Points on a hilly landscape, in no order, each with its height.
From any point a ball takes the steepest step (drop divided by distance) to one of its 3 nearest points. It stops when none of these is lower. Distance is the straight distance between rows; heights are no part of it.
Z_868 height 15.2: [169 120 144 138 137 162 122 132 113 120 111 166 106  72 118  88 156 173
 146 227 118 131 125]
Z_886 height 23.0: [138 128  76 122 162 113 117  89 131 117 107  70 107 165 130 177 169 123
  95  28 145 158 142]
Z_520 height 11.6: [128 133 124 131 123 164 102 139 152 101 139 135 112  84 147  79  96 129
 160 131 133 118 112]
Z_797 height 49.0: [ 83 127 132 114 133  95 138 119 160  97 147 130 149 133 166 114  95 104
 112 107 120 133  96]
Z_87 height 50.7: [ 80  87 149 113 124  91 136 108 148  84 140 135 152 127 159 129 101 110
  91 114 112 128  91]
Z_192 height 35.8: [129 185 116 130 166 129 178 161 133 152  95 115 139 168 174 136 105  77
 136  72  58 192 106]
Z_807 height 22.5: [171 111 166 126 105 139 100 120  96 142 134 167 115  77  95 144 170 153
 126 170 142  93 130]
Z_792 height 10.4: [ 97 151 134 113 165 108 170 171 135 148  95 126 148 178 168 134 103  85
 129  97  58 179 117]
Z_820 height 7.9: [105 163 162 146 110 134 120 151 125 111 148 154 121  70 118  73 123 135
 150 150 148  94 117]
Z_404 height 17.0: [ 94 141 122 105 120 127 144 147 160 119 138 110 144 143 146  84  80 118
 159 102 114 127 130]
Z_585 height 10.0: [132 166 164 140 126 145 103 161 139 133 138 151 128  81 116  84 129 126
 201 140 178  96 135]
Z_562 height 22.4: [238 121 120 171 102 173 148  81 112 190 141 141 131 139  94 165 163 155
 106 220 155 110 167]
Z_497 height 17.1: [101 135 144 135 131 126 115 142 124 120 132 158 136  95 101 122 119 130
 176 118 186 101 136]
Z_608 height 8.3: [162  86  89 108 110 170  88 105 128  73 116 122 106 142 146 101 139 162
 108 181 106 167 130]
Z_7 height 14.2: [113 152 218 145 139  95 119 155 118 109 142 168 120  67 130 130 168 136
 151 162 175  76 127]
Z_62 height 21.4: [103 142 119  89 142 147 159 202 128 169 129 127 147 163 102 117  65 102
 209  85  81 163 154]
Z_37 height 40.9: [ 97 116 121 122 140  75 161 107 159 117 133 115 149 163 142 154 117 114
  97  71 139 125 110]
Z_465 height 26.6: [183 121 172 137 162 143  94 153  97 144 107 147  84  79 111 124 166 155
 175 198 171 125 138]
Z_279 height 16.9: [ 86 127 104 117 149  92 156 142 136 159 127 119 151 198 137 167 103 100
 129  64 140 140 142]
Z_917 height 23.3: [205  97 129 151 103 145 131 108  95 191 132 137 139 128  79 162 178 162
 109 196 129 104 162]
Z_872 height 20.7: [209  91 146 162  99 139 162  85 132 144 159 147 152 114 111 157 149 144
  71 220 103  81 133]
Z_5 height 27.3: [140 176  89 131 152 117 119 102 162  99  78  88 114 139 157 128 134 107
  85  79 117 180  81]
Z_67 height 10.8: [146 157  77 133 168 114 119 130 147 146 104  83 119 188 129 157 135  86
 135  34 140 170 127]
Z_862 height 12.0: [141 151 181 146 145 123 106 164 106 131 129 158  94  69 118 121 187 145
 153 166 168 107 142]
Z_453 height 35.1: [132 178  66 159 162 102 134  93 156 132  81 115 138 153 144 153 147 106
  70  40 118 169  99]
Z_937 height 11.7: [150 128 217 140 147 108 136 161  95 136 137 164 105  41 120 117 190 149
 150 190 149  85 117]
Z_961 height 33.0: [138 137  94 120 152 120 110 100 143  70 101  93 114 138 145 117 135 136
  60  92 125 174 101]
Z_548 height 26.2: [120 164 111 128 167 119 154 171 132 152 103 114 135 181 165 157 121  92
 136  68  80 184 132]
Z_892 height 13.7: [152 109 172 149 112 148 114 127 110 122 130 165 111  69 127  99 171 163
 132 217 116 120 127]
Z_801 height 36.0: [ 66 151 145 124 155  71 173 154 135 152 108 124 156 167 182 158 115 101
 107  94  67 163 117]
Z_66 height 36.2: [ 94 132 121 126 146  67 140 115 159 138 121  88 142 178 152 183 148 111
  89  54 143 125 111]
Z_857 height 19.7: [ 35 127 134  75 150 113 171 192 120 157 132 152 152 157 110 126  78 103
 174 115  53 139 141]
Z_461 height 3.2: [135 139 109 129 126 157  90 129 139 117 135 114 119 114 127  98  95 118
 168 101 147 127 132]
Z_541 height 28.4: [141 104  87 118 113 177  86 120 117 108 137 120 104 114 106 117 130 143
 135 139 165 122 136]
Z_90 height 46.0: [ 91  85 119 115 109 102 131 115 135 110 154 131 145 127 132 153 120 131
 102  96 140  98 109]
Z_138 height 15.5: [158 104 118 155 109 162 105 105  96 145 117 159 124 102 115 127 133 176
 123 197 123 126 116]
Z_379 height 14.8: [175  75  99 129  70 148 102  82 109 139 151 113 117 154 119 153 164 167
  80 164 127 126 167]
Z_40 height 15.3: [141 107 160 151  89 150 130 108 103  98 141 165 111  59 137 111 133 160
 117 184 104 102 107]
Z_456 height 27.2: [108 129 105 113 157  69 147 114 148 147 106  98 144 197 145 184 127  99
 109  43 141 137 138]
Z_286 height 45.8: [141 195  98 132 166 128 128 137 152 127  94  94 122 151 162 104 106  90
 104  74 113 182 110]
Z_191 height 10.9: [126 129 188 138 120  96 111 131 113 134 137 169 129  60 105 147 147 131
 142 146 170  72 128]
Z_606 height 12.4: [120 187 144 143 125 155 117 159 148 130 131 128 122  92 124  49  87 115
 199 128 159 105 132]
Z_923 height 13.0: [179  90 124 146  81 155 111  95 108 143 137 145 115 117 107 135 136 166
  94 204 113 123 130]
Z_127 height 21.7: [212 103  92 160  89 158 159  75 106 137 152 129 132 160  91 159 147 174
  89 186 125 110 167]
Z_550 height 16.6: [ 80 139 143 104 133  98 166 147 160 125 125 118 172 158 154  82  82 101
 146 114 104 139 123]
Z_560 height 29.1: [128 168 107 135 169 112 139 134 151 148 100 108 135 187 154 175 105  81
 113  44 106 166 112]
Z_467 height 34.0: [108 164 105 146 138  66 134  93 137 122  94 115 135 143 159 167 139 105
  68  54 129 158  97]
Z_383 height 23.8: [ 50 132 134 107 149 103 197 196 126 159 100 161 144 158 127 145 105 102
 153  92  47 134 143]
Z_645 height 35.0: [108 150 105 109 157 107 123 121 165 122 108 103 128 155 157 144 126 104
 113  61 134 152 102]
Z_859 height 5.8: [140 112 162 135 113 116  92 142 103 146 129 164 109  72 101 150 183 129
 139 158 176  81 132]
Z_405 height 20.5: [214 129 138 159 129 169 108 116 108 164 109 137 116 115 106 125 148 163
 141 222 167 133 145]
Z_263 height 4.5: [175  88  77 129  98 172  91 105 115 111 118 123 103 133 120 123 138 172
 120 196 138 131 161]
Z_72 height 10.6: [106 124  99 115 147 110 125 138 155 132 131 110 146 177 130 165 115 100
 134  51 154 125 140]
Z_911 height 19.4: [ 67 146 134  95 134 118 182 181 140 150 118 127 144 154 141  90  87  97
 163 116  41 147 139]
Z_198 height 21.3: [103 153 104 105 145 134 149 172 125 164 133 113 146 183 116 110  79  85
 189  75 111 158 142]
Z_95 height 20.9: [102 153 125 111 138 150 137 172 113 157 136 117 161 153 108  95  63  96
 207  96 112 129 161]
Z_696 height 12.8: [106 151  97 116 184 149 149 188 118 158 122 101 116 204 134 151  82  81
 180  84  97 179 135]
Z_464 height 11.9: [141 178  71 138 163  97 143 128 138 141  91  85 130 188 152 161 143 104
 112  30 142 149 135]
Z_113 height 6.9: [ 86 174 161 128 114 128 138 163 130 125 154 147 163  85 125  57  90 120
 168 123 144 100 129]
Z_253 height 11.4: [135 116 135 141 106 182 100 123 131  93 129 144  92  83 152  71 120 169
 147 182 125 144 122]
Z_347 height 23.6: [187 114 177 144 148 135 113 138  81 148 125 149  94  83 109 136 176 151
 146 218 160 109 135]
Z_616 height 11.0: [119 133 227 147 140 107 144 137 105 119 140 166 119  37 121 110 177 148
 130 192 128  73 114]
Z_49 height 8.1: [165  95 124 134 103 174 109  97 113  85 124 126 104 126 142 113 132 169
  90 199 109 147 142]
Z_741 height 41.6: [149 100 137 126 105 132  94 130  86 147 130 164 118  91  88 140 159 148
 131 140 162  96 143]
Z_166 height 21.0: [106  83 106 103 130  94 113  92 129  96 125  92 125 138 120 163 175 123
  56  99 137 135 112]
Z_876 height 9.0: [167  76 143 133  78 138 131 103 115 135 151 143 140 112 117 150 148 143
  73 208  82 105 126]
Z_28 height 12.3: [119 120  80 121 179 114 124 121 152 132 136  78 112 175 136 158 118 103
 110  54 153 150 134]
Z_604 height 53.3: [131 164 119 123 161 142 157 144 149 133 112  80 118 155 168  87  87  94
 155  77  96 184 107]
Z_798 height 16.5: [222 124  97 171  95 194 148  80 128 124 123 135 119 126 137 122 107 190
 107 247 113 141 143]
Z_907 height 8.0: [ 87 161 183 138 105 105 127 148 133 133 140 154 164  93 134 100 100 121
 170 137 159  83 136]
Z_631 height 25.5: [101  75 118 114 112 111 112 106 141  80 137 106 128 144 139 144 127 123
  66 109 125 138  99]
Z_863 height 8.7: [ 93 170 180 125 125 115 135 151 130 153 132 157 177 113 119 118  91 122
 169 121 141  92 136]
Z_154 height 11.5: [126 160 149 154 128 172 119 135 124 119 131 157 110  55 136  50 143 148
 171 162 159  94 130]
Z_378 height 9.5: [ 94 144 115  93 157 114 153 166 134 156 104 105 140 201 136 138 100  93
 146  73  89 154 132]
Z_293 height 19.5: [108 169 113 113 175 111 145 168 142 157 122 111 136 176 158 130  82  76
 143  96  78 170 125]
Z_713 height 19.6: [187 120 149 143 110 141 110 113  98 163 112 155 109  89  99 129 170 157
 129 201 140 108 148]
Z_508 height 3.3: [139  99  96 107 123 133  99  99 126  76 114  97 105 142 141 147 156 144
  61 143 114 169 123]
Z_610 height 18.0: [167 116 170 140 119 121 135 116  94 155 139 162 132  73 110 139 166 149
  95 220 117  92 123]
Z_727 height 26.8: [172 131 131 131 127 187  74 125 120 120 132 132  94 102 108 113 125 154
 161 152 179 102 121]
Z_596 height 21.2: [112 134 105 118 134 152 133 167 148 134 140 103 135 163 129 125  82  91
 186  72 153 134 139]
Z_298 height 8.8: [148  96  77 114 120 154  88  93 117  97 124  79  82 155 121 132 154 150
 121 122 130 156 140]
Z_459 height 11.1: [ 85 107 158 125 112 101 114 128 120 120 156 160 151  80 117 118 125 136
 123 156 148  81 110]
Z_594 height 9.1: [175  94  98 121  91 169  90  90 104 125 132 106 104 143 107 145 142 172
 113 168 140 143 158]
Z_650 height 9.8: [180 102 138 149  76 138 148  89 102 131 136 163 125 115 129 132 149 161
  85 206  85 115 124]
Z_56 height 16.2: [162 108 154 141 115 138 119 108 101 136 130 160 112  83 112 129 140 155
 132 197 133  98 120]
Z_718 height 9.4: [104 164 146 131 112 148 125 147 139 119 152 136 140  80 131  62 105 125
 165 139 131  95 118]
Z_658 height 40.6: [ 97  58 126 107  94 103 100  85 111 117 158 131 139 127 119 175 150 143
  83 113 141  98 117]
Z_743 height 13.8: [151 147 159 152 154 162 107 133 108 115 106 178  93  39 134  73 162 164
 165 197 154 127 120]
Z_958 height 10.7: [100 155 182 126 118  94 114 161 131 130 146 165 156  90 104 131 131 120
 156 111 183  68 130]
Z_657 height 26.1: [117 101 109 115 128 103 105 105 147  96 118  92 114 130 146 148 147 125
  81  92 132 157 107]
Z_993 height 41.7: [ 86 123 142 135  98 134 121 111 152  99 158 140 126  80 141  88 113 128
 123 135 128 107  99]
Z_399 height 6.4: [126 162 177 174 151 168 140 147 127 104 135 147 111  46 135  61 156 153
 166 178 148 108 121]
Z_879 height 23.2: [208 114 153 158 104 134 145  97 107 162 130 157 147 109  95 159 163 152
  86 213 110  92 135]
Z_163 height 20.3: [ 89 131 136 117 122 132 132 152 150 142 143 119 152 154 131 104  75  92
 186  93 123 127 141]
Z_496 height 40.5: [113 112 114 111 129 116 137 128 141  87 124 115 130 145 136 117  96 118
 115  89 146 135 124]
Z_14 height 4.1: [131  66 105 112  99 147  75 104 109 117 150 124 112 121  85 142 149 142
 117 138 158 115 133]
Z_226 height 19.1: [136 115 104 127 114 173  87 127 137  90 129 126  96 107 131  88 112 144
 145 135 147 134 123]
Z_218 height 15.9: [139 149  99 121 158 121 111 111 161 115 122  92 112 155 143 140 121 106
 116  59 141 163 107]
Z_983 height 6.5: [164  98 104 129  96 181  99 112 121 105 132 140  90 104 142 107 127 165
 118 191 112 146 138]
Z_371 height 9.9: [140 152 173 147 143 133 107 159 118 124 124 142 116  66 121 109 159 146
 174 157 169 104 118]
Z_372 height 44.4: [ 98 139 110 129 146  84 138 114 161 128 107 110 160 177 169 158 125  98
  75  68 121 134 107]
Z_583 height 37.3: [106 127 105 117 149  71 153  83 137 110 114  97 136 152 144 180 169 106
  56  46 131 132 100]
Z_736 height 40.1: [103 123 119 119 163  69 156 125 157 127 131  99 155 179 143 167 126  99
 105  64 146 135 120]
Z_366 height 8.9: [141 143  98 133 173 108 125 135 154 132 107  98 115 176 131 152 118 105
 116  55 146 158 138]
Z_201 height 16.0: [136  94 153 141  84 131 120 106 109  99 138 163 131  92 120 142 141 144
  92 173 104 105  95]
Z_516 height 17.6: [ 75 145 146 104 124 121 175 180 134 159 139 129 166 146 136  95  77 102
 190 117  78 145 152]
Z_211 height 26.9: [105 118 101 123 151 102 152 117 136 123 129 110 146 180 143 144 123 106
 107  58 152 145 117]
Z_264 height 12.9: [ 85 128 116 121 145  88 166 155 143 161 128 133 149 198 129 154  82  98
 154  88 121 142 149]
Z_898 height 45.7: [ 97 110 133 121 128  81 146 122 162 110 143 120 148 149 143 129 103 103
 115  95 132 123 119]
Z_119 height 41.5: [ 91  94 149 121  97 115 128 103 131  99 142 143 140  93 137 120 112 138
 105 127 134  99 103]
Z_377 height 9.2: [135 124  84 103 141 152 107 118 127 103 121  80  99 154 133 134 147 127
 104  76 144 175 131]
Z_927 height 38.5: [151  87 160 139  87 118 119 103  93 164 162 147 140 118  92 186 154 144
  92 175 126  76 144]
Z_288 height 13.6: [145 174 161 158 139 167 110 162 121 113 131 157  89  61 137  54 154 144
 185 164 166 116 144]
Z_705 height 37.5: [136 140 100 128 160 146 107 133 172  85 112  84 108 143 153 116  91 104
 141  87 137 153 120]
Z_944 height 40.0: [107 193 102 121 185 131 164 189 125 154  94 106 120 165 163 122 111  88
 150  87  30 176 109]
Z_590 height 39.3: [114  92 107 110 138 122 107 111 157 101 137  85 117 151 139 145 120 124
 118  66 162 149 125]
Z_50 height 6.7: [152 145 162 145 142 155  88 152 123 125 119 146  90  63 113 103 145 141
 197 150 183 122 132]
Z_913 height 22.1: [230 102  88 172  81 176 131  76 112 157 126 121 128 161 104 160 162 175
 111 199 131 119 177]
Z_487 height 7.0: [ 94 167 163 129 112 142 149 145 148 129 142 138 155  93 144  54 103 119
 174 124 117 118 131]
Z_732 height 28.7: [155 125 161 140 120 136  96 124 104 131 138 175 115  66  94 116 158 140
 155 156 171 101 121]
Z_438 height 32.6: [107  96 141 126 101 125 115 106 100 122 142 149 128  82 110 128 133 143
 116 135 151  88 110]
Z_675 height 16.1: [108 126 123 120 120 139 114 120 145  93 140 117 100 117 159  90 107 126
 138 130 128 138 114]
Z_101 height 15.7: [138 100 147 132  90 144 116 106 113  95 143 157 128  86 132 126 129 148
 102 167  96 104 106]
Z_528 height 28.8: [118  87  95 100 108 126 100  98 114 114 140 107 122 141 126 139 170 138
 100 119 145 136 135]
Z_182 height 18.9: [217 110  96 165  75 178 171  83 143 119 126 127 123 153 147 138 114 171
  82 226 101 131 154]
Z_27 height 25.2: [190 114 135 137  93 138 127  85 104 173 137 147 143 121  95 163 162 148
 102 210 117  97 154]
Z_48 height 12.6: [157 122 192 153 151 130 119 150 102 137 131 169 102  58 114 106 192 163
 145 203 131 122 136]
Z_335 height 11.2: [ 95 142 143 127 136 114 125 140 154 146 156 137 158 123 116 130  81 103
 167 103 159  99 133]
Z_544 height 32.3: [144 183  76 149 153 128 120 109 154 120  69 104 121 133 157 140 131 122
  64  52 119 173 100]
Z_920 height 5.7: [ 90 152 161 124 108 125 153 135 148 110 142 142 168 105 139  84 101 122
 150 135 125  90 119]
Z_111 height 14.3: [126  87  97 111 122 118 100  98 112 103 123  64  99 160 108 163 170 140
  81  92 138 150 132]
Z_877 height 10.3: [122 131 188 144 118 117 125 130 103 117 132 169 129  46 101 128 165 150
 119 182 130  86 104]
Z_529 height 8.2: [ 45 147 135  75 117  96 166 178 124 173 122 165 173 148 108 146  80 112
 181 112 103 108 152]
Z_9 height 41.8: [105  78 132 110  90 122 118 111 124  96 148 129 126  91 131 127 126 148
 101 150 124 112  95]
Z_784 height 12.2: [141  67 117 105  82 132 119  86 117  98 146 107 125 149 133 142 165 153
  69 164  98 138 128]
Z_60 height 21.9: [ 33 117 114  90 148 106 180 206 108 164 123 161 151 162 108 151  81 108
 180 108  60 125 143]
Z_491 height 20.0: [211  81 102 152  82 161 138  69 127 135 143 127 132 155 143 150 131 164
  75 214 108 118 141]
Z_656 height 35.9: [114 129 121 126 138  83 135  81 145 106 105 113 132 136 157 158 150 115
  42  83 117 149  88]
Z_823 height 57.4: [ 82  98 120 122 125  95 137 118 138 111 148 126 145 145 123 158 112 104
 123  70 179 102 124]
Z_677 height 10.5: [118  47 118 112  90 108 121  91  93 122 165 107 145 139  99 179 168 144
  78 121 126  96 145]
Z_41 height 42.4: [ 99 150  95 141 168  73 165  95 132 158 116  96 146 165 142 187 169 120
  76  18 143 124 128]
Z_36 height 61.3: [ 97 135 127 122 154  89 168 141 154 156 115 122 155 173 160 147  98  86
 118  89 101 150 137]
Z_85 height 62.8: [ 71 124 128 110 144  67 158 151 152 156 113 132 168 197 153 163 100 101
 103  79 103 143 118]
Z_262 height 33.2: [125  65 118 111  89 124 106  95  96 130 159 120 123 120 103 168 160 145
  84 140 121  92 128]
Z_728 height 47.1: [116 188 112 126 159  89 144 114 138 155  86 115 154 177 166 163 118  79
  91  54  96 156 116]
Z_719 height 8.6: [ 60 161 153 115 126 114 137 158 157 138 143 138 172 127 143  93  80 109
 163 107 127  95 131]
Z_309 height 31.5: [169 111 104 135 117 178  95 125  97 145 124 140 100  97 115 122 146 166
 147 186 153 131 144]
Z_89 height 26.7: [140 116  91 104 148 148 108 129 155  97 146  98 107 159 110 129 103 111
 170  81 171 142 138]
Z_634 height 15.6: [213 117 116 165  93 171 129  91 119 150 127 145 119 121 115 129 119 179
 114 221 139 134 145]
Z_683 height 35.7: [ 97 105 126 125 111 106 127 126 125 123 133 131 154 118  99 141  99 121
 152 102 173  88 127]
Z_600 height 25.1: [179  83 141 143  81 135 134  88  86 164 159 146 141 144  87 160 169 158
  98 171 127  75 159]
Z_224 height 13.3: [164 151 187 158 180 155 138 165 112 126 124 138  79  58 114  89 184 151
 185 205 162 128 130]
Z_157 height 57.0: [ 94 100 115 122 123 116  96 107 130 115 152 132 135 119 100 139 141 136
 119 116 170 115 125]
Z_643 height 30.3: [183 145 139 135 121 167  79 136  98 139 112 150  89  94 100 121 160 144
 154 165 177 122 145]
Z_419 height 54.2: [104 131 137 113 138 109 146 130 160  99 123 111 129 150 164 115 108 103
 110  90 102 160 112]
Z_449 height 14.7: [160 118 141 157 102 160 132  99 107 116 133 151 112  88 129 105 143 171
 118 205 113 124 120]
Z_902 height 55.9: [123 117 150 147 109 103  97 123  94 142 145 161 136  93  94 162 155 127
 120 127 161  70 115]
Z_363 height 8.5: [116 162 194 145 122 137 118 147 128 112 123 153 131  63 134  70 139 134
 175 148 163  95 127]
Z_794 height 13.5: [143 175 127 124 145 165 105 166 145 137 127 140 121  97 109  90  99 115
 220 111 167 116 142]
Z_782 height 14.9: [157 115 206 139 151 116 126 172 112 136 146 150  88  67 106 141 200 136
 179 173 163 104 146]
Z_694 height 4.9: [159 132  83 118 124 142 101  88 129  73  99  96 110 146 137 129 157 152
  64 152 103 184 123]
Z_21 height 15.1: [150  88 105 127  90 152  90 111 103  96 144 122 109 135 126 123 139 161
  98 158 129 142 134]
Z_796 height 5.3: [161 118  89 115 135 155  78  99 119  83 115  88  90 155 131 123 146 138
  91 122 134 174 118]
Z_522 height 20.6: [234 117 119 171  89 148 168  57 144 150 162 133 137 136  94 149 152 160
  68 206 129  68 142]
Z_928 height 13.1: [ 90 150 131 111 164 129 167 177 134 149 120 121 139 179 139 135  78  92
 158  97  56 160 138]
Z_273 height 15.8: [ 76 144 134  88 144 120 165 173 151 155 125 123 157 164 135 111  75 101
 182 112  89 156 141]
Z_349 height 9.6: [152  82 126 119  86 167 116  80 115  83 136 119 111 119 148 116 135 163
  78 196  83 129 121]
Z_536 height 13.9: [ 44 156 149  94 139 106 179 174 139 169 128 151 178 142 123 113  89 111
 168 123  65 134 157]
Z_947 height 7.7: [106 175 205 159 113 113 145 145 117 120 135 153 148  67 139  72 147 128
 148 146 150  75 132]
Z_130 height 9.7: [120 150 176 161 137 126 120 136 108 113 142 168 126  53 136  83 163 146
 140 184 133 106 106]
Z_171 height 20.2: [117 163  95 124 166 101 147 113 144 140  97 108 139 178 160 168 148  99
  91  40 120 147 115]
Z_173 height 10.1: [101 132 118 126 124 138 122 133 144 109 146 130 135 116 131 102 101 114
 170 120 141 123 132]
Z_245 height 12.5: [125 162 193 137 151  97 114 167 112 121 134 145 110  77 113 126 168 128
 172 160 185  83 134]
Z_303 height 24.2: [132 122 127 140 121 146  90 124 126 118 125 147 105  82 119  99 131 163
 159 160 159 122 118]
Z_450 height 12.1: [ 68 131 115 101 151  91 174 174 125 160 112 126 147 208 136 161 107  86
 143  86  97 147 143]
Z_547 height 7.4: [152  73  87 107 109 140  86 106 126  97 130  84  90 173 117 149 175 153
  73 122 136 157 152]
Z_581 height 8.4: [ 69 145 161 120 110  93 164 146 150 126 145 139 180 140 140 102  69 109
 147 118 106 121 130]
Z_277 height 21.8: [151 165  63 134 158 135 105  96 132 127  83  82 122 166 127 146 167 123
  90  20 158 162 134]
Z_143 height 6.8: [161  66 121 123  78 132 137  78 114 136 169 133 139 150 114 160 158 155
  62 184 108 117 132]
Z_707 height 28.0: [126 150  98 125 153  81 122 121 144 120  99 103 122 159 159 141 140 105
  67  70 128 154  97]
Z_580 height 20.8: [142 156  92 126 153 110 109 110 140 106  92  86 125 155 139 152 150 110
  78  59 149 165  98]
Z_577 height 11.8: [ 90 141 123 109 152 145 163 186 127 147 118 109 153 170 135 116  78  91
 175 104  45 180 147]
Z_296 height 20.1: [138  91 134 135  93 151 103 110 106 120 143 146 124 103 106 129 139 156
 106 170 132 111 109]
Z_575 height 7.5: [ 96 161 182 155  98 112 133 132 139 110 149 156 125  63 133  66 137 135
 151 140 132  94 117]
Z_681 height 15.0: [103 155 106 102 162  90 166 175 137 148  89 118 137 191 146 157 103  78
 146  79  83 158 144]
Z_721 height 33.7: [ 99 103  98 116 135 120 115 105 139 103 130 102 104 148 138 143 119 128
 112  87 155 137 123]
Z_726 height 14.6: [154  82 126 142  67 145 119  82 103 128 149 126 121 144 100 156 143 162
  78 175 120 115 132]
Z_842 height 5.5: [110 108 117 138 117 131 106 108 149  80 122 104 100 122 159 107 125 129
 103 121 128 148 111]
Z_80 height 54.4: [116 160 123 121 163  96 145 134 171 131 106 112 138 157 158 133 102  90
 118  85 100 166 113]
Z_102 height 35.2: [134 188  89 134 187 133 137 140 143 160 100  93 137 176 147 141 111  75
 128  68  88 183 108]
Z_637 height 58.2: [100 147 116 100 146 106 137 136 159 124 140  99 129 166 158 124  81 102
 137  78 121 146 116]
Z_710 height 19.2: [213 114 132 174  79 154 163  61 153 139 138 151 151 111 126 146 127 167
  62 230  88 100 119]
Z_476 height 13.2: [153 170 129 145 139 180 103 155 123 121 110 155  80  77 112  73 133 166
 195 158 156 112 119]
Z_443 height 22.0: [ 81 132 121 102 131 137 147 180 121 183 118 151 162 179  92 139  64  98
 203  91 116 152 160]
Z_830 height 7.3: [110 153 115 102 163 133 153 176 132 152 120 107 126 173 145 100  79  92
 177 100  66 182 128]
Z_391 height 19.3: [120  93 149 123  90 132 119 102  95 106 151 154 133  89 103 134 137 150
 110 152 127  91 111]
Z_624 height 36.3: [ 97 154 116 150 144  73 141  95 134 156  83 102 156 166 155 174 145 100
  65  55 125 139 109]
Z_174 height 17.9: [134  98  78 123 135 151  81 117 114  95 139 100  91 138 105 127 131 141
 130 104 161 143 144]
Z_219 height 11.3: [130 158  87 117 180 130 138 154 132 168 110  84 115 195 133 158 113  71
 157  50 116 172 141]
Z_39 height 68.3: [ 99  87  91 113 121  87 117 101 135 107 152  99 146 143 108 161 136 119
  92  68 167 131 120]
Z_963 height 21.5: [189  91 195 142 131 101 133 142  77 161 145 166 121  81 105 182 201 152
 137 212 148 101 138]
Z_169 height 14.1: [ 67 133 133  99 149 109 166 169 132 171 126 134 165 183 121 138  80  95
 168  96  88 137 151]
Z_906 height 71.9: [103  94  97 108 131  78 124  92 126 130 130  77 115 157 114 193 178 127
  83  50 150 137 125]
Z_178 height 22.9: [108 169 116 123 131 163 134 159 163 107 136 112 129 127 148  55  83 103
 174 109 112 142 131]
Z_627 height 15.4: [ 94 149 116 104 179 149 161 200  98 154 114 101 111 171 134 137  89  88
 175  79  42 194 118]
Z_817 height 17.5: [123 124 114 118 122 135 113 110 141 112 145 134 124 129 128 112 100 126
 157 106 173 118 132]
Z_607 height 46.8: [ 89 114 123 112 133  87 141 135 148 128 150 146 168 145 127 146  88 110
 119  95 155  97 129]
Z_703 height 27.4: [165  85 128 136  99 162  94 112  88 131 130 147 116 111  91 142 155 159
 125 174 141 117 140]
Z_120 height 19.8: [208 122  87 150  76 181 137  84 127 129 127 111 121 164 126 119 126 179
  99 217 125 139 156]
Z_684 height 28.9: [144 155  94 123 165 137 105 120 175  65 108  72  99 147 158 120 114 124
 102  73 131 164 107]
Z_144 height 14.5: [159 116 201 138 146 114 125 160  97 144 139 162  96  73 114 141 201 129
 146 193 160  91 128]
Z_934 height 14.0: [ 79 131 118 103 170 130 178 197 108 165 120 123 129 170 121 136  93  87
 175  90  71 167 145]
Z_682 height 9.3: [121 140 159 139 106 108 115 140 125 109 138 157 140  85 117 116 137 140
 139 137 146  86 118]
Z_845 height 14.4: [126 181 140 118 117 154 109 159 127 141 145 153 152 119 103  87  84 113
 202 113 150 104 138]
Z_370 height 17.7: [212 140 125 162 112 188 131 110 118 152 104 161 115  94 127 105 143 175
 129 243 121 153 127]
Z_481 height 21.1: [114 155 114 117 135 157 131 159 156 118 139 107 129 161 135  88  60 100
 174 103 120 152 141]
Z_289 height 17.2: [128 107  85 111 123 151  94 115 135  77 126 101  87 127 123 109 119 136
 118 106 145 153 129]
Z_757 height 7.6: [158 173 165 165 166 157 125 150 114 119 111 159  89  45 136  42 192 159
 160 194 148 129 136]
Z_257 height 17.3: [210 114 122 160  90 171 168  88 127 138 128 138 132 118 135 133 124 179
  93 242 108 124 129]
Z_972 height 6.6: [ 55 139 143 105 122  93 166 156 143 148 139 148 185 146 127 124  71 119
 148 109 104 108 132]
Z_385 height 10.2: [ 81 154 147 102 124  90 141 165 138 175 139 160 178 146  95 132  85 117
 177  93 148  84 151]

Where does a ball stop that starts at each point below?
Z_961 -> Z_508
Z_721 -> Z_508
Z_347 -> Z_399
Z_372 -> Z_72
Z_590 -> Z_508
Z_48 -> Z_399
Z_62 -> Z_972
Z_656 -> Z_366

For each start below, name every point that the ball comes to, in order.
Z_286 -> Z_5 Z_580 Z_218 Z_366
Z_419 -> Z_797 Z_898 Z_37 Z_211 Z_72
Z_405 -> Z_634 Z_923 Z_650 Z_876 Z_143
Z_438 -> Z_459 Z_682 Z_820 Z_575
Z_496 -> Z_721 Z_657 Z_166 Z_111 Z_547 Z_508
Z_631 -> Z_166 Z_111 Z_547 Z_508
